Points, in no order, along strands that fork, close into loops and pass close to each other.
Points whose rows are less than 106 apart are linked; no others are. Some points are linked to none.
(1482): [-60  32  64  24  -5   5 -32 -15   4 -56 -24 -18 -10 -38  70  30 -17   9
  17  47 -40  11]
(1843): [ 19 -52   9  -5  41 -41  58 -26  -1  53  20 -59  15 -36 -19  -4   7  -1
 -35  42 -14 -17]
(1732): [-70  40 -11 -46   0   0  29 -42 -39 -21 -43 -54  10 -29  -3 -54  24   2
 -40  68 -58 -23]
(340): [-39 -36 -30  21 -82 -77  22 -26   4   4   5 -16  59 -25  14   7 -42  67
 -30  37  31 -39]
(474): [ 14 -14 -18  17 -54 -23 -12 -12  59  32  38   3  11  21  56  24 -29   5
   5  20 -11 -23]
(1282): [ -3 -79  10  50   0 -99  11 -41 -18   1 -11  -8   9 -47 -31  14 -43  14
 -63 -18  47 -15]
(794): [-29  12 -76 -37 -16 -31  62   1  11 -27   7   4  30   6  16  27  40 -25
  41  35  -6 -14]
(1059): [ 13 -24  15 -18  12 -49 -66  17  15 -71 -30  39   0  35 -13 -25  50 -23
  -1 -55   8  -1]
(625): [ 54 -13  23  16  25   4  -6  -3  30  62  -5  22 -31   1   6  32 -24 -34
 -34 -12  -8 -13]
(1629): [ -3  22  11   5 -43  43 -32   2 -17  -2  45 -26  -2  47  -8 -55 -26  54
  17 -21  -1  20]
(748): [ 21 -63 -39  -7  -8 -88  59  -8 -15  41  25  -1  14   3 -40  11  -4  -1
 -31 -28  32   3]
(1435): [-14  16  44  21 -42  29 -44  -5 -18 -13  62 -34 -29  53  46  -2 -43  40
   7   2 -53  52]
(643): [ 45  29 -21 -39 -22 100 -78  24  27  39 -16  29  14  61 -14 -62  32   2
  26 -38   1 -15]
(2017): [-24 -24  82  49  -4 -48 -27 -16 -36 -64  33 -23 -21 -16  26  26 -41  34
 -12  -6   0  47]
(484): [  9 -37  39  19  67 -46  -8  -4 -29 -24  -2  -6 -41 -17 -43   0   9 -13
 -26 -30   5  18]
(1933): [ 62  -7  -3  -1  67  52  40  29   1  79 -15  13 -10 -11 -46  19  33 -35
   5 -30  -3   4]
(1989): [ 20 -11  19  27  -8 -22 -21   9 -30 -14  23  21  -2  14 -51 -44 -33  21
 -15 -61  68  19]
(1322): [ 16 -66  41 -13  48 -53 -41  -8  14 -23 -15 -36  18 -22 -38 -72  36  13
 -32  -7  14 -33]
(595): [-78  15 -19  11 -30 -24  63 -61 -14  30 -50 -34   7 -69  26  28 -42   3
 -46  73 -41 -12]
(770): [ 22 -16  64   7  54   2 -18  25 -26 -53  40 -49  19 -10   3 -23  33  24
  43  15  12   7]
(741): [ 40 -45  30  12  40 -12  38  -9  16  46  45 -59   7 -25  19  25   3   3
   7  44 -18  -4]
(1417): [ -2 -30 -15 -54  67  -8   8  24  -9 -32 -36   0  16  -1 -59 -33  95 -22
  12 -16   2  -9]
(2061): [ -2  44   3  16 -34  91 -32  17 -20  30  38 -14  14  12 -27 -61 -30  70
  21  -1  37   9]
(603): [ 27 -41 -35 -63  -1 -38  41  29 -28 -11  35 -11  59  45 -53 -36  70  10
  25 -25  11   6]
(1309): [ 46   7  14   7  -2  27 -40  32  -3 -17  39  17  18  31  -5 -33   5  16
  32 -30  34  -8]
(1386): [-25  29  16 -22  29  21  32 -15 -68 -33  18 -67   0   6 -32 -42  36  26
  24   3 -13  38]
(819): [ 19  12 -31 -51  31  60  31   0 -60  34  -7 -12   5  43 -78 -22  69   4
  19 -70 -22  54]
(17): [-55   3   0  33 -33  -6  37 -43  26  58 -30 -27   2 -69  57  49 -62  13
 -29  72 -31  -7]
(466): [ -7  66  52  21 -34  62 -11  50   0 -33  -1  66 -48 -38  42  52 -79  13
  -3  33  11 -26]
(1030): [-37  24  -8   8  37  -9  27 -16 -42 -32 -28   2 -39 -14 -31   6  10 -24
  -4 -25  13  36]
(745): [-35 -18 -69  25 -61 -62  79 -16 -11  27  25 -10  49 -40   0  28 -46  37
 -16  40  40 -28]
(1956): [ 68 -26  76   6  66  28 -57  51   4 -16  11  13   8 -14 -20 -37  20  -9
   7 -10  40 -42]
(1425): [ -6  11   3  16  18  14  23  -4  18  25 -17 -11  20 -58   7 -13   1  -4
   4  39  34 -32]
(884): [ 27 -11  -1 -25  30  22 -33  18 -25  16 -31  29  -1  41 -70 -57  41  -8
  -7 -81  18  27]
(566): [-22 -21   1  42 -53 -33 -25 -12  41 -36  14  23 -11  -4  77  78 -55   2
   7  29 -15   4]
(1630): [ -7 -50  74  17  68 -23   3 -11  -9 -38  28 -64 -14 -38  27  24  17   2
   5  46 -40  28]
(1380): [-16 -33 -25  -6  52 -59  16  15  -4 -30 -48  57 -13 -11 -60  23  47 -48
 -17 -59  39   6]
(1900): [-18 -13 -32 -11 -27 -36  44 -48 -13  44  13 -44  -9  20   7   5 -28  -3
 -45  10 -47  32]
(452): [  1  20  69  29  38  24 -20  20 -23 -30 -19  20 -21 -53  -4  -6 -23  -4
 -16   2  38 -14]
(622): [-23 -31 -44  -8  15 -66  12  -5 -17 -19 -56  45  -2 -13 -66 -25  16 -29
 -51 -63  55   1]
(1252): [ 42 -19  -4 -54   9  12 -29  -1  45  47 -15 -20  30  36   8 -38  60 -14
   4   1 -39 -31]
(468): [ 31   0  10  11  35  10  26   8 -28  21  25 -19  -9   7 -24   2   5  -3
  10 -22  13  21]
(110): [-92  55  12  30 -46  19 -23 -16  14 -52 -33   1 -17 -44  75  49 -43  21
  26  57 -35   9]
(543): [ 65  18  41  -2   0  46  18  38 -12  19   0  88 -72  -4  -7  59 -74 -43
 -49 -29  17  -9]
(1079): [-26  18  29  28 -72  36 -73  28  53  30   1  -1  33 -26  30 -47 -42  79
  -3  41  34 -53]
(1105): [-59  45  -6  47 -81  28 -17   7   5 -27  26  18 -44  11  48  61 -88  37
  -2  17 -30  38]
(1385): [-10  -2  37  -5  -5  15 -37  16  15 -38  28 -48  58 -14  23 -70  29  58
  42  42  21 -33]
(396): [-16  19  -3 -24  31  24 -19  -4  -5 -21 -44 -10  14 -12 -20 -69  46 -20
  10   9   8 -19]
(1216): [ 20   5 -14 -48  13  31  31  -4 -63   5  37 -67  15  46 -37 -39  50  31
  36 -13 -29  32]
(1232): [ 78  -2  50   4  25  34   4  53 -45 -16  60  38 -39  35 -25  14 -27  -3
   7 -51  22  30]
(1107): [-63 -22  29  57 -31 -67   7 -39 -41 -88  -7   8 -16 -29  40  72 -54  20
 -13  -1   5  44]
(1824): [-11  26 -37 -20 -36  17 -71  28   5 -41 -30  50  23  43 -23 -85  19   6
  13 -49  59  -8]
(803): [-26  -4 -51 -51 -56 -48  -9 -33  24  -6 -10 -26  30  34  38 -37  16  -2
 -23  43 -54 -40]
(1349): [-32  50 -65  -8  10  22  90 -16 -21  20  -7 -13   1 -21 -16  16   4 -22
  20  20   6   9]
(46): [ 25   4  25 -14  33  29 -62  35 -14 -27 -28  52   2  16 -49 -59  26 -23
   0 -64  45   4]
(982): [-34 -25   9  62 -47 -45  11 -13  -6 -58  32  28 -14 -14  58  96 -73   7
   5  18   9  35]
(1976): [  9 -58  -9  20  46 -62  48 -13  10   6  -5  -4   6 -51 -11  49   8 -32
  -8  21  28 -24]
(834): [-11 -21  -1  19  12 -50  19 -30  -8 -18  -8   9 -41   0  11  63 -22 -44
 -24 -20 -21  39]
(1117): [ 13 -23  -2  16 -46 -34 -49  -3   4  -1   4  11  16  33 -28 -73 -25  32
 -42 -63  58  -9]
(187): [ 43 -12 -18 -36   5  17  27   7  19  70   6  -6  -6  62 -12  35  41 -20
   0 -41 -59  42]
(908): [-36  30 -59 -41 -24   1  52 -13  -8 -10  14 -37  14  20  31   0  25  -3
  30  51 -51  -1]
(1883): [-18  12 -55 -21  26  -3  88   0 -11  35 -20 -17  31 -48 -14   9  18 -24
   0  56  10 -32]
(590): [-17   6 -15  -2   6 -38  -9 -21   5 -20 -44  46 -45  18   0  35   2 -51
 -21 -45 -21  24]
(299): [-21 -72  61  27  37 -65  12 -35  -5 -40   5 -59   6 -62  36  44  -4   8
  -3  59 -22   8]
(1661): [ 44 -34  12  -7   1 -25 -49  39  11 -44  17  45  22  27 -16 -24  31  -9
  21 -43  47 -16]
(1317): [  2 -52  29  33  17 -74  26 -15 -22 -13  28 -19   7 -35 -17   3 -22  19
 -16  -5  44   8]
(72): [-37 -13 -50 -12  24 -72  21 -21   4 -34 -68  54 -29  -6 -29  50  33 -59
 -22 -47  -4  15]
(1749): [ 13 -30  76  24  62 -12 -21   3   7 -45  13 -13 -21 -43  44  54   8 -28
  14  48 -28   5]
(1517): [-11 -17 -40  -6 -20 -43 -30  -7  21  -5 -61  55   2  11 -33 -35   7 -31
 -43 -56  49 -21]
(818): [  1 -25   3  -4 -43 -33 -59 -12  27 -11   3 -18  41  29  -5 -94   3  39
 -22 -16  33 -35]
(104): [-17  22   4 -23  71  29  31  10 -49 -59  -3 -40  11 -18 -21 -26  68  -5
  51  17  -3  14]
(1014): [ 41 -12  21 -10  79  47  34  15 -58  21  25 -33 -29  26 -49  17  46  -8
  21 -41 -39  59]
(32): [ 61  16  48  21  13  64   8  76 -16 -22  59  38   3 -13   5  23 -37  14
  35  10  59 -19]
(1710): [  5 -50 -16  37 -34 -74  -4 -37   8  32 -24  18   7 -22 -21  -5 -43  -1
 -65 -33  42 -23]
(1478): [ 35 -60  27  35  31 -76  19  10  -7 -33  38  18   4 -16  -9  55 -11 -11
   8 -21  42  10]
(1383): [-20   7 -26  25 -68   3 -33   5  60  30 -13  15  40 -27  17 -34 -45  41
 -14  28  53 -54]
(1978): [-29  24  -2 -51  28  10   5 -36   2   2 -37 -62  -4  -4  10 -35  41 -13
  -9  52 -74 -14]
(775): [ 25 -10 -27 -31  15   2  38  24 -54 -12  42 -22  28  43 -52 -21  46  23
  53 -46  24  36]
(49): [ 14 -42  31  -4  60 -26  14 -10 -30   8  20 -55 -13   3 -47 -20  17   9
 -22 -20 -10  27]
(1876): [ -6 -17 -45 -24 -36 -58   4 -19   2  -1 -24  14   7  29 -23 -32  16  -9
 -24 -31  11 -10]
(1642): [-12  25  92  29 -14  27 -18  18 -15 -51 -28  63 -51 -58  48  62 -85  -4
 -29  26   2 -13]
(125): [-28  36 -19   6 -51   6 -65  -2  38 -45  -7  17   9  28  33 -28  -3  17
  18   7   7 -26]
(1600): [ -7  46  51  22  -7  96 -25  37 -26   4  10   1  16 -40 -11 -48 -31  53
  27  20  56  -4]
(1200): [ 35  14 -31 -67  -8  71 -36   4  15  47 -32  10  26  61 -23 -41  71  -2
  27 -42 -39   4]
(1995): [ 38  12 -43 -11   4  40  49  19 -40  74   5  28 -11  38 -72  14   5 -12
   6 -83  23  50]
(204): [-12 -17  40  -9  80  -9  12 -24 -31  -3   0 -73 -25 -32 -30 -32  29   6
 -21  25 -43  15]
(495): [-55  27  -6  35 -41  -9 -33 -14  22 -64 -24  32 -15 -21  69  65 -37  -8
  22  37  -9  -5]
(1121): [ 28   2  16 -49  47  40 -28   5  32  20 -39   9 -30  49  -8  19  80 -40
   4 -31 -87  25]
(1278): [ 72  -4  56  24  45  71  -8  31  -7  66  33 -17  16 -32 -17 -32  -6  14
   6   5  45 -25]
(795): [-54  30 -71 -43 -55 -26 -21 -27  24 -30 -54   7  20  29  20 -47  15  -6
 -22  23 -17 -41]
(154): [-26 -18 -76  12 -49 -53  41 -31  27   8  -7  38 -16  29  38  85 -28 -45
  -4  -7 -21  24]
(1817): [-17 -27  22  -5  10 -30  59 -28 -25  57  12 -76  26 -61 -19 -21 -17  38
 -46  67 -11 -16]
(1129): [ 65 -35  19  18  74  17   8  23  30  83 -18  40 -32 -21 -34  33  10 -46
 -31 -23  -1 -18]
(1176): [ -2   9 -64 -14 -48   2 -20  30  17  -7  -1  50  32  46 -27 -41  17   2
  23 -54  64  -8]
(1403): [-14 -48  28  35  46 -77  11 -24 -40 -46  -5  12 -47 -24 -26  45 -20 -29
 -31 -34  -1  41]
(678): [-83  72 -10  22  -5  38  13  -1  -8 -47 -36   5   7 -59  30   3 -10  20
  31  39  18  -4]
(1114): [ -9  34 -74 -32  23  35  88  13 -48  28  -7  -2  21  -1 -54  -7  36 -17
  29 -14  29  15]
(567): [-17  -4  13  12 -33 -21 -31  15  28 -42  36 -16  52  -8  39 -17   3  47
  39  35  31 -25]
(1393): [  7   2 -58 -63  20  26  51   4 -47  36 -16  -7  26  24 -80 -44  61  -5
   2 -31   2  16]
(633): [-40  39 -30 -16 -43  15   9 -23   8 -11  20 -38  -7  44  45   2  -5  11
  16  25 -58  31]
(88): [ 80  -8 -10 -24 -13  58 -22  39  40  56  28  27  16  66   3  16  41  -7
  37 -41 -29   1]
(322): [ 43 -20 -39 -40  41  20  66   4   0  83   0 -42  31 -14 -28 -17  50 -18
  -2  34 -20 -28]
(1337): [ 25 -24  -7 -35 -12 -29 -60 -13   8  -6 -14  -5  29  48 -34 -90  44  13
 -14 -47  12 -13]
(326): [-43  33 -43 -54 -24 -15 -27 -31  23 -36 -62   5 -11  36  23 -23  41 -32
  -7  -1 -50  -9]
(1524): [ 33  46   2  15   5 101  10  14  -6  56  41 -33   3   2  21  11 -20  24
  38  30 -25  12]
(1423): [ 11 -51 -10 -15  48 -49  11 -25   9  43 -37  -4 -31 -13 -41   5  19 -33
 -50 -21 -29  -3]
(688): [ 18 -33 -18 -68 -12 -34 -30  -8  31  27 -25  -5  31  57 -28 -57  65  -7
 -24 -33 -31 -19]
(663): [ 34 -30   5  27  -8 -23  15 -19  13  70  27   1 -22  12   9  29 -49 -16
 -32 -17 -12  26]
(242): [ 18  31  35 -22  25  62 -24   5 -38  -8  -3   7 -62  56  -1  14   9 -27
  10 -43 -67  53]
(448): [-88  61 -39 -31 -41   9  18 -33 -10  -1 -49 -33  16 -25  14 -48  -3  25
 -25  61 -22 -26]
(13): [-16 -10   9  -2  12 -15  29 -15  35  12  -7 -43  40 -58  37   0  18   7
   6  80   0 -44]
(232): [ 25  -7 -10  16  57 -11  37  50 -11 -26   2  53  11 -29 -37  18  22 -39
  32 -35  82   1]
(561): [  2  38  40  16  33  55 -16  21 -22 -23   0  -9   8 -23  -4 -31   2  16
  24  11  31  -2]
(410): [  1 -16  -5 -34  57 -21  25   9 -32 -37   5 -38   4  14 -31 -13  76  -9
  25  -4 -20  22]
(215): [-32 -14 -10 -30  62 -18 -13  -9 -14 -32 -59 -14   3 -31 -55 -61  57 -27
 -24   5  12 -18]
(68): [-35   3  -8 -34 -35 -39 -13 -24  -2 -47  -4 -44  31  26  19 -55  23  21
 -10  28 -24 -15]
(1466): [ 23  25  48  17 -43  62 -65  26  46  20  28   4  11   2  36 -25 -38  47
   8  30   7 -44]
(108): [ 12  17 -25 -67  16  49 -19  -5  30  50 -66  15  -1  51 -34 -17  79 -27
  -4 -41 -70  17]
(751): [-13 -46  25   9  31 -49  24 -24  27 -21  -4 -39  26 -60  46  44  16 -13
  10  74 -17 -28]
(847): [ 23  11 -54 -45  -4  42  26  17   4  43  14 -16  38  36 -14 -24  50   2
  31  -1  -9  -5]
(860): [  6  23 -33 -24   6  21  -1   9  21   8 -13  14   3  19   8  -3  33 -30
  28  -8  -6 -10]
(1728): [ -1  20  23   5  60  20  33  -8 -63  -9  10 -29 -44   3 -40   6  15 -12
   5 -32 -18  59]
(516): [  9 -35 -57 -45 -42 -72  36   6 -10  -2  26   3  40  47 -38 -25  29   8
  -3 -32  16  -3]
(1074): [ 30  52  44  17 -20  79  -8  74 -21 -45  39  58 -29 -22  11  24 -63  19
  18  16  42 -18]
(703): [ 69   2  20  12  11  70 -34  51 -13  33  43  19  18  10 -25 -50 -14  22
  19 -20  57 -24]
(1563): [-12  -9  57  19  68   0  12 -17 -26  -7   4 -51 -45 -38   3  20  -2  -7
  -8  20 -31  37]
(1024): [-13  43 -21 -45 -19  31 -54  -9  29 -22 -36  15 -23  69  13 -21  50 -25
  24 -29 -54   7]
(953): [-41  49 -31   2 -63  37 -44 -17  28   2  -5 -18   6  19  18 -50 -20  43
   6  22  -9 -19]
(1770): [-69  -3  10  10 -75 -21   1 -52  -6  15  10 -60  -4   8  52   0 -60  55
 -44  36 -67  44]
(48): [ 64 -19 -24 -30 -21  14 -33  40  34  45  15  34  35  63 -28 -19  43   7
  28 -62  19  -7]
(862): [-45  70 -21  31 -67  31 -32  -4   8 -26  -9  56 -64  19  38  39 -84  -6
 -21 -14 -24  14]
(1719): [  7  -5 -26  39  17 -41  52  20  -9 -18  18  33  19 -38 -15  31  -9 -13
  26 -11  85   3]
(1398): [ 19 -21 -29   0  58 -13  69   7  16  33 -16 -12  15 -54   0  41  30 -36
  16  44  13 -25]
(627): [-18 -49 -48 -29  32 -96  79 -20 -45  -1  -8  -3 -11 -10 -59  29  25 -28
 -49 -15 -13  25]
(581): [-17  28  21  24 -10  17 -40   4  50 -29 -29  30  12 -34  57   8  -7  -5
  26  46  18 -50]
(924): [ 64 -17  62  14  33  13 -16  51   4 -13  35  34   5 -26   2   9 -14  -4
   8  -2  51 -34]
(1004): [ -9  15  81  26  11   4 -16   3 -49 -52  43 -31 -29  10  13   9 -33  29
  10 -11 -21  56]
(93): [-32   1 -66  10 -78 -20  52 -16  32  51  33 -22  30 -13  22  18 -54  46
  -8  49   8 -24]
(777): [  5   5 -34  -9   9 -26  43   9  11 -19   7  19   7   6   9  45  32 -32
  38  -2   7   8]
(1709): [-82  72 -67 -20 -71  37  -5 -16  -5 -19 -22 -18  15   8   3 -52 -16  48
   3  35 -13 -15]
(1334): [-32   9 -54  44 -74 -36 -18  -5  17 -23 -12  70 -17  13   3  25 -65   3
 -30 -45  47  -7]
(1745): [  1  22  67  26   3  15 -21   3 -20 -53   7  37 -47 -12  43  56 -50 -19
  -4  10 -20  18]
(406): [-58  -7  37  26 -18 -35  -8 -34 -18 -65  -2 -27  -6 -19  43  32 -17  22
   1  26 -19  33]
(216): [-19  18  -5 -14 -25  -5 -34 -18   9 -37  14 -21   5  37  29 -25  13   8
  23   5 -27  11]
(1669): [-10  19 -74  23 -70   8  38  18  18  35  61 -11  29  10  -9  17 -48  56
  31  27  35  -4]
(808): [-52   0 -14   9  -1 -30  31 -19 -34  -1 -41 -11  15 -52 -41 -46  -9  14
 -49   8  39 -10]
(1828): [ 21 -11 -66 -70  -6   5  62   1   9  87  -1 -12  44  33 -33 -10  52 -13
  -7  10 -34 -20]
(612): [  5   7 -31 -55  48  26  45 -12  -4  43 -16 -57  16 -16  -9 -20  54 -24
  -3  55 -55 -27]
(152): [ 10  24  11  39  -3  43  20  28  13  39  22   4  16 -50   6   7 -38  26
  19  31  54 -17]
(1554): [ 34 -17 -28   6 -27   5  35  -9  17  76  59 -13  -3  43  20  31 -31   3
   6  -6 -19  25]
(1169): [-18  -9  -1 -15  30 -44 -25 -26  17 -51 -54  28 -33   4  20  32  43 -58
   6 -16 -47  13]
(1541): [-20  -4 -66  -6 -56 -45  43 -29  -3  16  27  -6  -4  31   0  11 -27   9
 -16 -16  -8  21]
(1787): [  6   9 -45   9 -17   3 -28  30  35 -10 -21  64  21   1  -2 -14  -6 -22
  10 -28  71 -34]
(99): [-16  20  99  42  13  23 -21  11 -11  -8 -28  25 -25 -74  18  33 -59  19
 -24  23  18 -11]
(2045): [-39 -18 -37  33 -33 -56  33 -57   4  -5 -24  19 -28  -6  29  72 -55 -32
 -37  -6 -16  24]
(101): [-17  33  30  14   5  18 -13 -18 -24 -19 -19  26 -76   9  47  59 -45 -45
 -29 -10 -47  48]
(974): [ -5  12   3  20  22 -11   9  14  23 -43 -10  47  -5 -44  46  71   6 -45
  42  26  24 -23]
(1693): [ 16 -13  -8  32   6 -38  10  43   5 -61  42  48  29 -17   7  26   0  -2
  53  -8  85 -16]
(485): [ 37 -93  20   9  58 -82  18  -3   8   0  19  -6 -12 -18 -23  48  24 -30
  -8 -11   6   5]
(1155): [ 21   0   8  11 -62  23 -58   1  66  45  38 -13   6  30  48 -16 -42  37
   8  27 -22 -40]
(587): [-63  60 -11  20   2  10  24 -25 -27 -38 -30   1 -26 -33   7  12 -14  -9
   7   7   1  24]
(1304): [  9 -52  11  32 -42 -56 -20   7  41 -30  50  -4  48 -12  41  22 -21  45
  27  30  42 -31]
(634): [ 33  -4 -49  26 -52   2  28  21  20  42  79   8   7  39  -1  30 -41  24
  28 -18  34  15]
(1219): [ -8  30  -1   2  36  28   7 -29   7  49 -44 -17 -29 -23 -13 -19   3 -33
 -25   6 -20  -5]
(420): [ -7  -1 -75   0 -70 -34  17 -19  52  31   9  17  -1  42  33  40 -27 -10
  -4   4 -24   3]
(113): [ 11   1  -8  12  -2 -22 -25  24  33 -40 -19  69  -3  -2  28  30   5 -52
  20 -15  32 -34]
(674): [ 38   4  65  25  -5  31 -31  26  22  14  44  -8   4  -9  41   7 -36  31
  14  26   1 -19]
(1836): [-15  20  -2 -27  13  29 -16   5  -4 -42   6 -34  42  -3   4 -71  55  19
  48  33  14 -25]
(978): [-10 -30 -33  49 -50 -74 -16 -44   6 -11 -46  55 -22   0   3  33 -62  -9
 -58 -45  29 -12]
(1890): [-11 -29  10 -41  34 -44 -44   4  27 -48 -52  27  -7  30 -17  -2  84 -39
  -4 -43 -43   8]
(831): [ 47  15  50 -24  44  65 -42  18  23  14 -21  12 -42  31  29  22  37 -47
   2  -4 -82   3]
(286): [-13   1  -1  22  12  -6  50 -46  21  60 -17 -30 -18 -52  33  43 -28 -17
 -22  53 -32   2]
(331): [ 39 -16  52  10  49  18 -13  -9  23  40   9 -46  -9 -19  13  -7  10  -7
 -12  26 -30 -11]
(1775): [-18  58  37  22 -26  46 -29 -13 -18  -5 -19  40 -78   9  30  21 -81 -19
 -45 -17 -32  23]
(103): [ 39 -47  59   7  68 -26 -60  21  -6 -37   3  -1  -2 -16 -36 -52  35  -6
 -10 -32  30 -14]
(403): [ 60 -28  57  11  89  37 -16  12  -1  48   5 -28 -14 -32 -33 -20  11  -3
 -14   6   8 -16]
(422): [-37 -12 -27  46 -87 -39 -28 -10  51  -4 -22  29  35 -37  40  26 -56  49
 -14  29  53 -51]
(542): [ 50  17  43  15  30  80  -5  -6  -2  74  19 -54 -15   1  12 -14  -8   4
   7  27 -40   1]
(983): [-41  61 -36  16 -22  42  16  18  15 -15  -2   6   8 -19  23   1  -6  14
  47  33  24  -8]
(1214): [ 32  13  31  -7 -18  42 -53   0   3  11  41 -34 -20  61  26 -23  -5  22
  18 -16 -45  25]
(84): [-45  21  27  34 -64   6 -26   5 -10 -57  59  -6 -32  38  52  42 -64  33
  13   9 -40  64]
(575): [ 11  47 -10  14 -11  77  -5  26  22  17  28  11  -6   1  32  25 -17   5
  52  33   1 -18]
(2020): [ 52  25  31 -22  -4  63 -48  22  -8  19  21  19 -36  75   4   3   1  -8
  15 -44 -52  24]
(1350): [ 25 -19 -31  -8  24 -30  23  32   4   6 -23  65  12   0 -56  13  35 -37
   0 -68  66  11]
(1441): [ -4  47 -28 -35  -9  53 -19 -21  23  20 -24 -16  -6  33  19 -28  30 -20
  15  10 -53  -9]
(1521): [ 34   3  54  10  29  29 -36  38 -47 -33  11  30 -10   1 -49 -48  -7   5
  -5 -49  66  11]
(1414): [ 60   1  13 -19  60  71  16  32 -19  55  -6  12 -20  27 -44  31  52 -32
  16 -55 -44  36]
(397): [-43 -16 -52  48 -97 -55 -35 -21  38 -24  -5  38   7  13  35  36 -63  33
 -24  -7  26 -31]
(1307): [-14 -51   4  34 -63 -76 -10 -31  18 -11  18 -16  26  -6  32  10 -42  47
 -15  13  19 -15]
(763): [-54 -11  -9  -6 -15 -45  77 -41 -47  39 -14 -53  17 -49  -4   6 -32  17
 -64  75 -46  -6]
(1549): [ 78  -6  13 -21   2  52 -48  22  47  72  14   0  19  44  19 -20  26 -10
  16  -7 -32 -31]
(1601): [ 17  12  42  28  19   8  -8   4  17 -23  -8  45 -27 -39  53  71 -35 -43
  -3  32  -2 -18]
(157): [ 25  18  70   9  36  35 -24   4 -36 -26  26  -9 -54  22  17  18 -11 -12
  -1 -15 -49  48]
(1015): [  9  33 -45 -44 -19  77 -62  13  -3  -3 -25  23  32  49 -35 -92  40   7
  28 -43  28  -2]
(1917): [-20  10 -43 -21 -15  -2  67 -48   5  68  -7 -47  -3 -12  22   8 -17 -12
 -39  52 -53   7]
(1080): [ 22  22  62  40 -28  48  -6  43   2  44  44  15   2 -34  18  22 -76  48
   1  29  35 -13]
(1724): [  8  22 -12 -43  45  55  -6   9 -27   2 -45  12  -3  29 -62 -38  72 -23
  22 -55 -12  27]

A fork is a point with three links, a tip a point with one. Leave the first point through the second and follow the links. Name the first fork or tip that comes.
(396) / (1836) => (1728)
(1282) / (1317) => (48)
(1337) / (818) => (1466)
(860) / (847) => (216)

A piece is all that can be reached along the links. How many separate loops has the piece of each point below (a circle has one, a figure eight two, a Y none), and how many tips (points with one link)?
(1554) => loops 4, tips 3
(803) => loops 2, tips 0
(242) => loops 2, tips 2
